Points on a hilly landscape, in no order, each with its height.
From any point a ball rolls to the lowest of the 2 points nearest to it. It stops when none of these is lower. Distance is the straight distance between rows; heights are no part of it.
Kal h=373: [ -7  -8  34 -12  -3  41  16  -3  31  33  15  -6  -1   7  48   1   2  -4
   9 -13 -61   3 -32   6 -14 -27  -7 -19  13  46  20   3]
risep h=558: [ -1  21  -4  42 -50   9  23 -17  17  19  12   6   0 -19 -20  -4 -13  33
  19  -8  58  11  33 -13 -12 -25  -8  -4 -36 -37  -9 -25]
Kenud h=621: [  7  21  -6 -23  31 -19 -19  31 -25  -9 -12 -17  10  40 -18  -2  54  -5
  -2  -8  -3 -10  -5 -23   5  18 -16   2  17 -21 -10   6]
zokun h=467: [-20  11 -37  24  -5   4 -17  42 -15   6  26   6  -3   5 -34  39  36  -7
  11   6   5  -1   6 -17   4 -33  -7  29  46  22 -24  -2]
bur h=287: [  4  -6  13 -10 -30 -25  -4  -3 -15 -20  -6  -2  -2  48  23  -9  18 -25
   4   4 -26   7 -22 -11   1  35  11 -17   7 -39  32   5]
Lisi h=191: [-10   2  18   7  26 -19 -17 -20 -24 -24 -47 -19 -22  -6 -28 -23 -24  29
  -2  25   6   2  -4  21 -33  24  11  -7  16 -43 -37 -18]
fovu h=656: [-24  -5 -11  35 -20  17   4  13  21  13  -1  12 -12 -35  -9 -23  14  25
  13   3  33  38   2  24  -8 -49  -9   5 -15  34  16 -20]
bol h=526: [ 20  23  11  33 -52  15  38  -5  42  16  28  15   9 -26   0   4  -7   9
  25   1  45  33  33 -17  -8 -49  -8 -33 -50 -27  27 -12]
vora h=493: [ -8  22 -30  36  10 -10 -19  39 -20   7   1   2   0   8 -37   6  33 -15
  24   0   7 -12  26 -34   7 -23 -18  16  25 -18 -31 -15]
rebud h=601: [-40  27   3  23 -34  25  16 -22  35  22 -11   5  20 -31 -35 -22 -23  61
   5   8  66  31   4  25 -32 -19  17  29 -16  -3 -40 -32]
Vives h=635: [-29 -12  27 -11 -39 -10  -2   5 -19 -11  19   5   8  15  -8 -22  19   2
 -34  36   9  33 -10  26 -43 -33  11   2  30  38  -3 -25]
Fako h=504: [-33  40  -2  14 -42   2  18 -25   3  30  33  -6  36  10  -5  35  31  57
 -22  16  40   5  13  13   1 -14  14   5   0   7 -17 -21]
dibu h=327: [-20 -16  14 -11 -12  24 -27  15 -20  26  28   7   0  24  33  36   1 -19
 -33  14 -43 -16 -36   4  -5  -5   2  14  49  51  10  24]
Linat h=519: [ 39   8  12   4   8  15  32 -31   3  -2  10 -23  -7 -10  28  -4 -14 -10
  27 -19 -26 -16  14 -27  -4  17  -3 -47 -24 -49  19   2]
nub h=528: [ -7 -17 -35  39 -46 -23   3   4 -18   5  17  20 -33  13   2  19   3 -37
  17  -4   9  -4  23 -28  26   6  -7  -2  -8 -34   3  -2]
rabo h=534: [ 26  17 -30 -28  28   2 -10  24 -16 -16  41  -8  20  14  -6  67  28  -8
 -12  -2  37 -30  54 -32   5  16 -27  11 -26 -23 -13  35]
Dol h=98: [  1  26  28  18  19 -11 -11 -10 -35   5 -20 -11  -3   8 -10 -16  -9  15
  -1  12  -5  -3 -12 -16 -27  18  -3 -23  37 -45 -18  -9]
tadod h=411: [-37  -7 -10  25 -45  -2  -9 -13 -33  21  37   1   0  17  12  32   4  14
 -15  27  12   4  -8  15   6 -13  25   8  33  22  11 -13]
giliv h=585: [-17 -41 -16 -11  -2 -20 -50  28  -9  -5 -24  25 -22  27   8 -20   2 -53
   1   7 -60  -3 -24 -14  -4  10  -1  23  32  17   8  15]
zum h=941: [ 13 -29 -14   8  11  -8  21 -34   9 -24 -40 -19 -35 -34   5 -27 -26   9
  28 -12   5  -9  16  23   4   6   8 -12 -50  -9  10  -9]
Zal h=586: [-23 -19 -38  35 -51   2  -2 -20 -10   1   7  -7 -23  -3  -3  16  -5   7
  18   2  37  -5  17  12  15 -13  23  19 -25  17  11  -9]
Kagun h=385: [-29   5 -41   4  29  22 -33 -17  -5 -13 -18 -31   0 -11 -33  21  -5  46
  28  22  21 -27  26  12 -15 -22  28  38  28  20 -37 -12]
Gad h=569: [ 26  12 -13 -21  40   5 -14  31 -14  -2  26 -14  14   5   5  16  23 -25
  16 -15  29 -27  49 -45 -17   3 -47 -15 -35  -9   2  16]
kipul h=326: [ 16  28  12  -1  31  35  15 -21 -11  34  22  -8  23  -6  18  10   6  33
  13 -29   4 -25  17 -20 -12 -12 -27 -21  -7  -5  -1  15]
guma h=265: [  6 -25  33  11  34 -33 -25 -25 -13 -38 -59   9  -6 -22 -21 -42 -54  11
 -20  39  -3  13 -10  35 -37  13   2  -3  18 -40 -31 -21]
favir h=690: [ 40 -27 -38 -24  38   7 -17  29  -1  -6  -9   3 -26  25  39   3   2 -58
  10 -16 -39 -31   5 -25  11  37 -25  -6 -34 -33   9  31]
vodov h=425: [  9  25  42 -15   4 -26  37 -23   6  -6 -39 -20   3 -10  -8 -46 -16  29
   6  -5  26  24  -9  12 -13  17  15 -20 -30 -25 -12 -26]
kagev h=248: [ 12   9  30  18  15  59  49  -9  46  37   4   3   1 -47  12 -28 -20  25
  17 -23  -4  46 -19  11 -21 -28  -1 -33   3  25   8  -3]
peruz h=847: [ 13  19  -7  36   0 -12   2  -2 -14   5 -10  -4  -9  -8 -21 -19 -10   1
  15 -13  25  -2  28 -26  -4   8 -16 -18 -16 -52 -23 -14]
moga h=417: [  7  13 -45   6 -37  10  -5  35  -6   0  65  37  29  -7 -20  75  13  -3
 -54  -3  19   1  16   4  58   8   6  18  -1  32  16  23]
debi h=474: [ 15 -23  62 -25  36 -28  -2 -18  12 -32 -33  12  16 -29   8 -59 -42   1
 -15   2 -37  22 -25  37 -24   0   2 -12   4  12   4  -9]
zusa h=458: [ -1  24  30 -13  16   3  39 -33  12  13 -39 -21  12 -30 -12 -32 -34  61
   2 -16  48   9   2  12 -23  15  22  -7 -16  -7 -34 -14]
susal h=369: [-45   4  -4   2 -28  18 -11 -39 -23  17  33 -14  19   9   4  11 -12  46
 -21  35  24   6  -9  27 -28 -29  36  -2  26  27 -12 -14]
dilo h=170: [  3 -13  58  17  11 -27  13 -12  32  -8 -28  38  39 -58 -41 -19 -75  10
 -16   6  41  61 -13  56 -15   9   1   4  13  13 -25 -30]
Muv h=609: [ -7 -21 -13 -15   1 -13 -20  31   2 -11 -21   5 -11   9  -7 -20  27 -36
   7  -8 -31  -2 -20  -3   3   5 -19  16   5  41  21  10]
Bige h=412: [ 33   2  20 -16   5  -6   1   9  37 -28 -22  -1  13  14  19 -75   6 -50
  29 -22 -45  22 -13 -20  14  18  -6 -35 -23 -44  30 -18]
badig h=272: [ 15 -18 -18 -38   8   8 -22  11 -20 -13   8   9 -16  37  22  51  -9 -31
 -40   1 -41 -40 -44 -12  42  46  18  34  28  10  17  58]
misa h=503: [-13  -3 -41  30 -26 -26 -21  16 -38   1  10  20 -22  24 -15  21  11 -41
   7  12 -12  -3   5 -33  29  12   4  16  34 -40 -12  -3]
fomos h=556: [ -2 -21 -43  33 -52   2  -2 -14 -24   1  39  11 -23   0  10  54 -10 -20
   5  -1  21 -24  24  -8  32   6  14   7 -24 -14  15  15]
Navik h=212: [  5 -15   6 -23   1  -5 -39   6 -30   1  -8  -2 -10  40  41  35  -8 -32
 -21  19 -55 -27 -37 -16   5  44  11  15  37 -15   6  38]
Suseb h=639: [  4  16 -30 -31  27 -17 -22  42 -16 -33  -7 -13   4  60 -45  25  45 -24
 -11  15 -10  -8  -8 -21   1  26   5  30  55  -9 -19  15]
feli h=630: [ -6   7  15 -11  18 -38 -30  25 -20 -26 -32   0   6  32 -21 -46  30 -11
   5   4 -11  20  -8 -12 -13  22 -11  -1  17 -29  -5 -15]
zito h=591: [-20  37 -21 -25 -13 -22   5  14  -1 -12  19 -34  14  35 -45  47  45  18
 -25  16  20 -23  12   1   6  19  20  31  14   3 -26 -10]
bura h=830: [ 32  15   5  30  30   0   8  -3  12   9 -23   1   2 -30  -9 -35 -13   7
  32 -26  15   0  16 -17  -9  -9 -28 -25 -21 -18  -7  -5]
Tomi h=357: [ 29   3 -41  -6   9 -14 -18  38 -21 -24  38  35   1  22 -11  57   4 -37
 -40  -6  -6 -25   2 -32  63  44   5  21  27 -31  -9  46]
zelo h=180: [  1  -1  33  14  -5  19  17 -26  -3  16 -11   1  -9 -19  15 -19 -33  10
  17  -2 -17  14 -20   3 -26 -10   9 -28  18   6   8  -1]
Pezab h=520: [ 16  13 -10 -12  18  12  33 -28  18   6  -8 -22   6 -28   3 -15   2  37
  19 -25  42 -16  36   1 -21  -8  -9  -9 -60  -2 -12   3]
rapa h=809: [ 42  -3  15  -9  60  -6   7   3  26 -19 -30 -10   2 -33   0 -47  -5 -16
  29 -28  -9 -13  15  -5   4  -1 -35 -28 -46 -15   9 -10]
suf h=518: [ -1 -24  43 -17  21 -34 -31   3  -3 -37 -36  20  11   4   7 -67  -4 -18
  -8  11 -42  19 -18  24 -33   3  -8  -7  17   5   8  -8]
sumol h=363: [-42 -14  -8 -34 -24 -13  -6  -7  -4 -12   7 -29   2  19 -29   2  24  21
 -22  28  31  -7 -10  21 -21 -10  35  22   1  65  -8 -14]
pala h=647: [ 10  28   9  36 -17   8  18  42  25  36  22  10   3  -6  -2 -16  45   0
   4  -5  29  42  10 -15  -2 -50 -35 -12 -24   4  16 -14]
Vinu h=473: [ 40  15   8   1  -1   6  12  -1  14  -6   5  -8  10  17  29 -34  -5 -41
  26 -27 -35  -3   6 -43   8  24 -13 -48 -18 -70  25 -15]
Reto h=523: [-21  14 -22  23  24 -31 -36  26 -18 -16 -24  -4 -12   8 -36  -5  13  -9
  17  22 -16   0  15 -10 -14  -7   2  17  53 -26 -41 -21]
mevok h=422: [ -7  -4  45 -49  40 -38  23 -17  20 -25 -41 -14  22 -36   4 -57 -20  25
 -11  -4   4  20 -13  39 -14  -7   7  -7 -14  34  -4 -12]
lir h=668: [-12  25  -8  33   5  45   6  19  29  39  36  13 -17 -19   8 -19  34  28
  -3  -4  27  61   2  18 -17 -58 -21   5  -4  15  19  -8]
vorez h=895: [ 12   6  10  19  49 -13 -30  18  10   4 -45  18   8   6   5 -73 -15 -41
  19 -17 -43   7  -9 -19  -2  23 -23 -27   9 -54   0 -18]
tur h=210: [ 25  -7   5 -20 -38 -26  26  22  26 -16  -6  -4   1  15   9 -32  33 -37
  11 -11 -15  11  -5 -26  15  10   0 -11 -46 -14  46   0]
batu h=469: [ 15 -18 -37 -29  36  36 -21  41   0  -4  16  24 -14  16 -12  45  -2 -57
  -6 -11  -9 -42   8 -45  30   5 -34  45  15  34  -8  60]
noku h=334: [-21  -3 -40  32   1  37 -21 -36 -15  13  -7  -9  -2 -24  -9  12 -16  46
  28   0  31 -18  13   9 -19 -21  24  24   4   2 -21  -7]
dit h=324: [-45 -10  -3 -12  -1  -8 -15 -14  -1  -6 -17 -24   5 -14 -21 -28   3  40
  -9  20  31   3  -2  31 -27 -30  22  18   7  57 -23 -25]
Ker h=665: [ 19 -34 -34 -30  27   1  -5   4 -10 -15 -28 -20 -34  14  21  -5  10 -27
  10 -11 -17 -27  -8   4   8  25  -7   3 -32   0  20  25]
rema h=437: [-15 -23  19  20 -33  -6  20 -13  26 -10 -15  11 -30 -24   6 -34 -19 -21
  32  -1 -20  29 -16  22   7 -27   4 -16  -8  25  32 -20]
zagi h=623: [  6  17  -2  17  -4  11  -2  33  -1  29  19   7  10   5   9  -4  39 -21
   9 -20  -2  -1   6 -24   6 -22 -34 -13  -3  10  17   5]
lanop h=185: [-16  11  22   8  14  -1 -25  -3 -37   2 -10 -11   1   5 -15   2   4  22
  -8  23  -9 -10  -6  -3 -34 -14  12   0  49   5 -20  -2]
novab h=260: [-19 -20  20 -12  25  -9 -32 -14 -24 -24 -24  -8   6  -8 -19 -26  -8  19
 -14  29 -14   2  -4  29 -45 -32   7   8  35  41 -23 -13]
Muf h=187: [ -3  15  21  33   6  54 -19 -18 -15  55  17   8  -2  -3  58  44 -21  15
   3  -1 -36 -21 -17 -12  -2 -22  -8  -2  33   2  -2  21]
Guda h=576: [ 18 -10  -3  28  -8  46 -20  17   5  46  41  31  -2   4  65  61 -24 -31
  -7 -12 -49 -33   5 -23  42   4 -16   7   9  13  -3  22]
taf h=379: [-17 -31  20 -13   0  35 -18 -12  -3  26  10  -5 -13   7  47   0 -15  -4
 -12  15 -39  -8 -33  20 -30 -24  10  -4  26  64  16   9]
raseg h=449: [  0   6 -47  16 -27  30 -10  -4  -7  12  67  36  51 -15  11  77   2  32
 -22   3  33  -6  38  14  38  -1  17  14 -22  29   3  18]
bebe h=216: [ -9 -13  12  -5 -21 -20 -37  22 -12   3  -5  14   3  53  39 -18   9 -52
  -1 -12 -65   6 -24 -28  10  38  -5  -6  33 -36  18  15]
rar h=418: [-12   8 -25 -53   3  -3  13  14   4  -2   4 -13  15  31 -36  25  51   8
 -25  -2  23 -14  -6  -9   7   0   5  29   7  65  13  26]
Dotag h=65: [-10   6  22  30 -18  30  -4 -39 -22  30   6   3 -16  -6  38  17 -37   4
   7   9 -28 -12 -21   2 -14 -10  12 -23  36  -8  14   5]
givo h=554: [-16 -31  30  -3  -3 -17 -40  31  -4 -11 -22  26   3  19  15 -54   6 -37
  -5  10 -63  20 -25   2 -29  -8 -19   3  38  22  10  -5]
Tubo h=575: [  9  17 -35 -30  -9 -28  -1  39  11 -22   1 -25  -5  31 -55  18  51  -9
 -19   5  27 -16  15 -14  11  26   0  33 -26 -16 -17   3]
fuve h=341: [ -1 -13  34 -10 -36 -11  18 -32   3 -17  -6  -3 -17  21  26 -24 -10 -22
  20   5 -43  12 -22  -4  -3  13  19 -33   1 -20  35  -7]
givu h=785: [ 35  -7  41  -4  45  -2  23 -11  47 -18 -30  -7  10 -49  -7 -53 -25 -13
  33 -32 -41  13 -13   6  11   2  -6 -31 -25  -1  18 -11]
let h=722: [-17 -24 -18 -29  39 -17 -21 -18  -4 -34 -48 -37 -27   2 -14  -8   2  22
  -8  33   6 -19  -3  48 -12   8  12  21 -12  14 -27  -1]
Ket h=580: [-15  40  30  22 -58   6  39 -25  36  24  -9   0   2 -17 -25 -23 -26  39
  11   0  67  23  14   8 -12  -8  17   0 -36 -28 -20 -29]
tiz h=389: [ 14  10 -44  14 -11  -4  -9  41 -13 -14  52  31  16   4 -33  76   2 -22
 -31  -2  10 -20  15 -21  58  17   7  31  37   7 -14  30]
seta h=358: [-14  17  54  -7 -48  -9  47 -24  20  12  -3   3  -3  -7  -2 -36 -20  27
  -1  18  34  61 -17  14 -12 -28  17 -30  -3   4  13 -29]
Sori h=633: [-23 -19 -13   8  -8   4  -8  13  -3   4  -5   3 -18 -12  -7 -16  23  -2
  12  -2   0  11 -11  18  -1 -31  -6   8   2  53  13  -5]
degeb h=579: [-21 -11  38  22 -10 -38 -23   9 -13 -38 -20  24  12 -14 -49 -46 -23   0
 -26  37   6  36   6  32 -39 -22  -6  14  32  -5 -29 -42]
mip h=470: [ -7   2 -20 -35  -7 -14   2   0 -32  -6  27  -3  11  30 -12  54  21   5
 -39   3   3 -28 -19   5  32  38  22  15  17  13  17  24]
beba h=269: [  5  -6   0 -11 -40 -34  22   0   7 -12 -13 -10 -15   5  -9 -13  22  -6
   8  -7  16   6   7  -5   7   7   3   3 -47  -7  29 -14]
nus h=388: [ 18  19   6  43   5  57  16 -19   3  47  44  18  24 -20  38  35 -21  27
  13 -24  -3  -8  15 -16 -11 -20 -22 -31   3 -26   8  14]
zon h=135: [  9   1  11   1 -22  -8 -19   8 -14  14  19  18  10  40  47  34  -4 -38
 -18 -10 -68 -20 -19 -23  34  54   4  -9  28 -25  19  20]
Nos h=479: [-12  22 -26  15 -20  11  -6   1 -16  16  47   1  29   5  -5  58  32  28
 -10   1  29 -12  31  -6  21 -13   8  18   1   9 -12   3]
somo h=441: [ -1  -6 -38 -36  26  24  -7  34 -13  -6  14   3   5  27 -36  41  25 -22
 -12  -6   3 -24  -6 -29  26  -2 -11  45  33  60   5  39]
seb h=442: [-33   4 -29  27 -31   5 -29  18 -35  -2  39   8  -2  13 -17  58  14  -3
 -14  24   6  -3  -5   2  13 -19  19  22  56  24 -14  -2]
Vuri h=312: [ -3  -7   5   1   4  62  29 -16  43  35  21  -7  -9 -25  40 -11  -4  21
  18 -20 -20  27 -14  20 -13 -47  -3 -17  -7  43  19   2]
Zatas h=323: [  4   3  25  20  38 -63 -25  11  29 -42 -42  27  20 -24 -23 -53 -18 -16
  -3 -10   3  28 -11  20  25  10 -25   2  -8 -41   0 -34]
lod h=531: [ 19 -30 -65  -8  -4  -8  -8  41 -14 -14  27  19 -29   5  -5  44  -2 -55
 -10 -15  13 -19  23 -38  25  25 -13  14 -29 -13   7  41]
sano h=492: [  8   5 -40 -20  15   1  -7 -14 -25 -14  25 -12  10  21  -8  79   2  19
 -28  17  20 -42   6  12  45  35  44  28  18  11 -11  32]
Pel h=877: [  9  -4  -8  25  46 -21 -28  -4 -12  -7 -59   8 -26  -5   0 -40 -26 -18
  15   7 -20   1 -10  -4   1  27 -17 -20   0 -65 -15 -11]
kevi h=488: [ -6  21   0 -17  15  15  33 -30  32  25 -26  -9  26 -46 -20 -32  -7  61
  11 -24  56   2  28   9 -26 -14   6  11 -43   3 -32 -12]
Vidil h=273: [  3 -20  45  13 -12  18  22 -41  15  -4 -23  15 -16 -33   6 -31 -79   4
  21  12 -14  34 -20  27 -37 -16  33 -32  15  12  10 -15]
lon h=391: [ -5 -16  40   3 -43  21  37 -34  32  -3  12   4 -23   3  17 -25 -22 -25
  33   9 -41  30 -24   1  11 -17  17 -38   3  12  40 -16]
vutam h=316: [ 18 -10 -43 -44  12 -10 -20  36 -19 -34   6   4  -9  50 -13  45   9 -29
 -47  -2 -16 -14 -32 -12  42  50   8  26  32 -25   2  57]
soz h=555: [ 30   1  -4 -17   6  13  40 -42  11  -1  21 -28   6 -13  31  11   3  17
  22 -18   5 -28  30  -8 -11  10   6 -29 -48 -13  17   9]
dofum h=557: [  7 -16 -56  -3 -12 -25  -5  31 -11 -16  -1  -9 -24   6 -28  25  27 -19
   1  -6  23 -23  29 -18  16  16 -14  25 -29 -14  -5  13]
litun h=447: [ -9   9  11  -6 -34 -21  10  -6 -24   6  32  14  25  28  16  35  27  -1
 -24   2 -17  -2 -18   4  30  25  11 -10  11  11  26  -1]
dep h=691: [  3  23   5  53  15  64   4  16  30  55  32  14 -17 -17  32   3  10  10
   3 -18  -6  43 -13   1 -19 -45 -37 -13  19   3  11   2]
Vor h=622: [-21  10   7 -42  12 -49 -13  29   6 -44 -40 -33  -2  26 -45 -29  41   9
 -11  23   9   4  -3  26 -13  23   6  30  -8 -12 -31 -19]
bok h=720: [-30   7   5 -26   1 -16  19 -21  14 -17 -39 -46 -19 -11 -22 -25   2  39
  -7  14  39  -7  14  43  -8  18  20  21 -45  -8 -39 -21]
nugu h=502: [ 23 -20 -46 -20  22  17 -23  39 -18 -14  50  25  -8  -9  -1  59 -15 -48
 -10 -11  24 -37  38 -46  26  12 -27  26  -6   5  -7  59]
sukif h=926: [ 31 -14 -17 -20  25  -8  20  -9   2 -23 -20 -38 -28   0  12 -13   3   1
  14  -5  16 -12  23   9  -6  24 -10 -17 -65 -39  -1  -2]
zuko h=861: [ 11  17  -9  21  15 -20  -9   8 -17  -4 -30  -9 -17  21  -8 -44   3 -17
  11  -1   6   6   3 -19   1  32 -14 -24  -9 -87 -16 -25]
vebuv h=525: [-17  41   9  -4 -13  -8  30 -34   4  16   8 -31  19   5  -8  14  21  49
 -15  -2  42 -20  22  -2  -6  11   8  -3 -17 -25 -21  -7]
bez h=896: [ 25  -8 -28  15  42   6 -17  -1 -29   5 -35 -15 -43   2  16   3 -14 -17
  17  11 -19 -29   6 -18   3  17 -17  -8 -13 -59 -22  11]
salok h=610: [ 10 -18  -2  28 -10  38 -12  -4   3  39   7   5 -31  -8  56  24 -34 -33
  25 -14 -48 -31   2 -26  18 -13  -5  -1  -1   4  10  16]
bolo h=336: [ 31 -14 -18 -20  35 -37 -16  26  34 -40 -42  -4  -4  14  15 -59  23 -47
  18 -12 -27  16  -5   6  21  22 -16 -16 -48 -42  30 -10]
vud h=443: [ 30   5  -6  46  -7  62  23 -17  24  33  16  16   2 -41  13   0 -29  14
  36 -25   2  14  12 -19 -22 -24 -19 -39  -9 -16  13   5]
rugi h=491: [ 31   6   7  24 -27  48  49 -30  51  14  19   9   9 -49   0 -12 -27  19
  36 -17  25  27  24 -11 -18 -42   6 -33 -44  -9  18  -7]
valuf h=911: [ 24  -9 -32  -3  29  12   5  -3 -29  -6  -5 -31 -26   1  20  35   6   7
   8   2  10 -37  19  -1   1  26  -8  -6 -36 -46 -21  23]
ged h=553: [-33 -15  -1  29 -16 -31 -27   5 -13 -26 -17  -5 -15  -6 -50 -13 -10   0
   2  31   3   9  14  10 -25 -22   9  20  36   0 -35 -38]
Dob h=80: [  5   8  41  19  31 -16  -1  -5  13  -3 -41  12  16 -52 -37 -36 -44  26
   6  -6  22  31 -14  30 -22   3 -10  -5  12   8 -14 -24]
roke h=762: [ 19 -12  34   6  30  23   9  -2  45   7 -28  -3  -4 -25  16 -46 -22 -17
  29 -28 -68   8 -19  -5 -11 -12 -20 -25  -1  15   8 -14]
veme h=251: [  5 -18  -1  -7  45 -47 -26  12  16 -48 -52   1  -8  -7  -2 -52  10  -8
   4  -6 -11  11 -12  28  15  19 -19   5 -21 -31   3 -20]
Gudo h=430: [ -4  10 -35  16  48  19 -32   0 -22  -1 -25 -12 -17 -18 -26  19   2  17
  35  11   3 -33  24  -9  -6 -27  -3  23  33   0 -35  12]
Nop h=705: [-21 -18 -21 -29 -13 -22   6  -7  -3 -32 -27 -42 -31  12 -20   2  18  17
  -3  13  25 -17   6  24   0  24  22  19 -37  -3 -15 -13]
Guta h=266: [-17   6  -1  28  -5  38  17 -34  -3  32   2   2   2 -22   8  -5 -22  46
  16 -11  24   5  -9   8 -27 -25  15 -11  10   1  -2  -4]
ses h=568: [-18  27  27   1 -47   1  43 -48  16  34  31   1  30  10  25  14   7  43
 -22  18  15  28  -4  20   9  -9  19 -42  -4   4  25 -19]
Nepi h=181: [ 20 -18 -22 -36 -21  13  24   1  14   9  46   6  13   0  25  50   6 -21
 -21 -25  -8 -30  -1 -13  24  11   7  -4 -26  44  44  35]
tugav h=110: [ 29 -18  -6 -33 -22   5  25   4  26  -1  30 -10  -2  16  27  18  14 -42
   6 -25 -41 -23  -8 -23  18  26   2  -7 -33  14  45  24]
buke h=480: [ -2   6 -41  18  -3  72 -19  12   2  30  84  42  38 -12  35  76  11  26
 -29  -3  11   6  23  21  36 -17   0  30   1  41  11  27]
vel h=286: [ -5   4   0 -19 -10  30  -6  19  -6  30  53  27  23  27  23  55  13 -12
 -46  -4 -36  -4 -33  11  34  13 -12  12  31  57  23  30]
bekam h=687: [ -2 -25 -15 -26  -4  -3   8 -24 -18 -14 -13 -32 -26  10  18   2   4   8
   4  -3   1 -26  -8  16  -2  20  25   5 -27  10  16   7]
tez h=317: [-12   4  19  12 -62 -21  32 -13  12   3  -2   1 -13   7  -7 -16  11   7
   8  12  34  30  -7   5   0 -22  16  -9 -19   2  22 -28]
nokel h=395: [-21  11  -7 -54 -28 -22  27  -2   7  12   5 -18  16  20  -8   4  48  21
 -30  10  30  -7 -10  -2   0   1  20  14 -21  46  11   5]
fim h=387: [-11  11  63 -16 -27 -27  26 -15  -4 -11 -22   0   7   2  -7 -51 -16  12
  -8   6   9  37 -17  10 -29  -2  11 -22   0  -4  -2 -24]
lem h=245: [ 19 -32  63   8  32 -44  -8 -22   6 -36 -47  32  23 -44 -25 -29 -87  -4
 -24  19  21  37 -11  55 -24  15   0   4  13 -22 -25 -22]
Bafi h=339: [ -1 -16  63  -6  -9  -8  25 -30   1 -16 -23  17   6 -28 -12 -50 -62  13
 -14  19  12  42 -14  37 -40  -8  25 -22  14  16  -7 -26]
goz h=421: [ -2  17   7 -28 -30 -13  31   2   2  26  37  -3  34  14  12  25  46  17
 -28  -8  14   2  -8  -1  17  -3   3 -12 -17  29  26   9]
pumi h=243: [  5  -2   4  -9 -19  35  20  12  20  36  59  15  18  13  48  49  14  -6
 -25 -22 -36  -4 -14  11  30  -5  -2 -10  -1  50  34  23]
peri h=471: [ 18  19 -38   1  57  14 -25   8 -31 -12 -12 -32 -16  17 -15  46  16  10
  20  14   8 -39  28 -17   6   2  -4  23  18 -28 -43  18]
nodo h=174: [ 21  13  41  25  17  16  39 -10  32  19 -25  14  15 -53 -20 -35 -30  20
  15 -22  19  51 -19  11 -15 -14  -1 -26  -7  14   1 -22]
fefo h=546: [  9  -8 -23  16  -2  28 -13  17 -29  20  36  26  -5  -2  31  58  -3 -26
   0 -12 -10 -41  16 -27  35   5  -6  18  10  12   0  35]
beri h=620: [-34  12  42 -28 -28 -35   4  -1 -17 -13   4 -12  24  27 -23 -21  30  21
 -37  32  11  13  -3   7 -43 -10  16  10  22   9 -25 -25]
pipat h=714: [ 24 -19 -21 -10  25  -4 -21  35  16  11 -10  11  -5  17  30 -25   8 -59
  21 -31 -57 -24   3 -33  11   8 -38  -9 -22  -4  22  14]
vukuf h=604: [-19  -1  36   1  -6 -56 -29  15  -7 -45 -40  10   5  15 -33 -65  -1  -8
  -9  23  -4  42  -4  18 -20   5  -2  10  12 -40 -16 -35]
rutol h=264: [ -7  26  13   9  32  50  -5 -17 -24  51  22   2  20   0  33  30  13  38
  -4 -11 -12 -17  -7  -2 -14 -28 -16  -4  31  21  -5  18]
pekom h=521: [  1  -6 -30  -2   5  26 -19  -3 -25   5  41  16   1  -1  17  74 -18  -4
 -31   6  -2 -45   7  -3  53  22  24  27  17  26   1  42]
sanut h=547: [-15  20  21 -13 -30 -14  46 -50  -8  14  10 -22  15  11  22   3   1  40
  -5   6  24  -3   1   4  -5  12  26 -24 -10  -8   4 -13]
zop h=641: [ 19 -34 -19  -6  16  32  -1  -6   2   9 -12  -8 -31  -6  38   9 -11 -21
  24 -17 -38 -45   9  -8   5   4 -12   9 -25  21  17  28]
peno h=605: [-33  23   6 -38 -19 -46  -7  28 -10 -30  -6 -28  15  42 -47   0  49  10
 -27  24  14  -2  -4   3 -21  18  17  26  25   2 -25 -15]
Pas h=739: [ 21 -16   8  14  19  24  -7  14  36  22 -13   3 -17  -2  28 -28 -22 -45
  36 -32 -68 -20  -6 -31   5 -10 -30 -21  -6  -5   3  -2]
Taze h=598: [ 21  10 -13 -23  24  -6   2  24 -13  -2   8  -5   5  17   0   7  45 -17
   9 -21   1 -23   8 -29   3   8 -26   2 -17  13  12  20]
pom h=325: [-40   9   0   2 -14  26  17 -23   8  29  19  -7  12  -9  10 -12   1  55
 -16  10  39  33 -10  22 -31 -39  20  -5  11  30  -9 -17]
vopob h=472: [-13 -10 -41  20 -24 -10 -31  12 -36 -15  20   7 -18  17  -8  58  -5 -21
 -12  26  -4 -25  -9 -10  34  17  30  29  51  -3 -16  16]
depep h=431: [ -5 -20  36  22 -10 -39  12  -7  33 -26 -33  27 -12 -34 -16 -51 -43 -11
  25  -2   0  43 -10  32  15 -17 -12  -8  -6   2  15 -32]
Nef h=507: [ 20  12 -25 -12  48  11 -12   8 -35  -7  26  -6   8  16   3  58  26  -8
  -2   2   9 -43  29 -33  28  19 -18  20  13 -10 -18  37]
novug h=381: [ -2  -2  53  23   0 -68  -5   6  42 -27 -37  32  24 -39 -38 -50 -48  -4
  -1  -2  30  57  -9  34  23 -13 -22  21 -11 -19   0 -42]
niz h=372: [-22   3  24 -37   6 -19  23 -14  15   1 -22 -13  13 -20  -6 -48   7  38
  -8   6  32  20  -1  29 -18 -25  11   5 -16  51  -7 -15]

Where does a ball stop that starts at each point below?
valuf -> nokel
lir -> dit
risep -> Dotag
zum -> nokel
Pas -> nokel
Nop -> nokel
Gad -> Dotag

Call two points neighbours if one is among the 2 nearest of the other. Go from one point of each pair to the other, from neighbour to neighbour, staying as low as possible. Name the highest point that can't be avoided.
Dob, Dotag -> fim
veme, zon -> rema
tugav, Dol -> taf
Dob, Dol -> guma
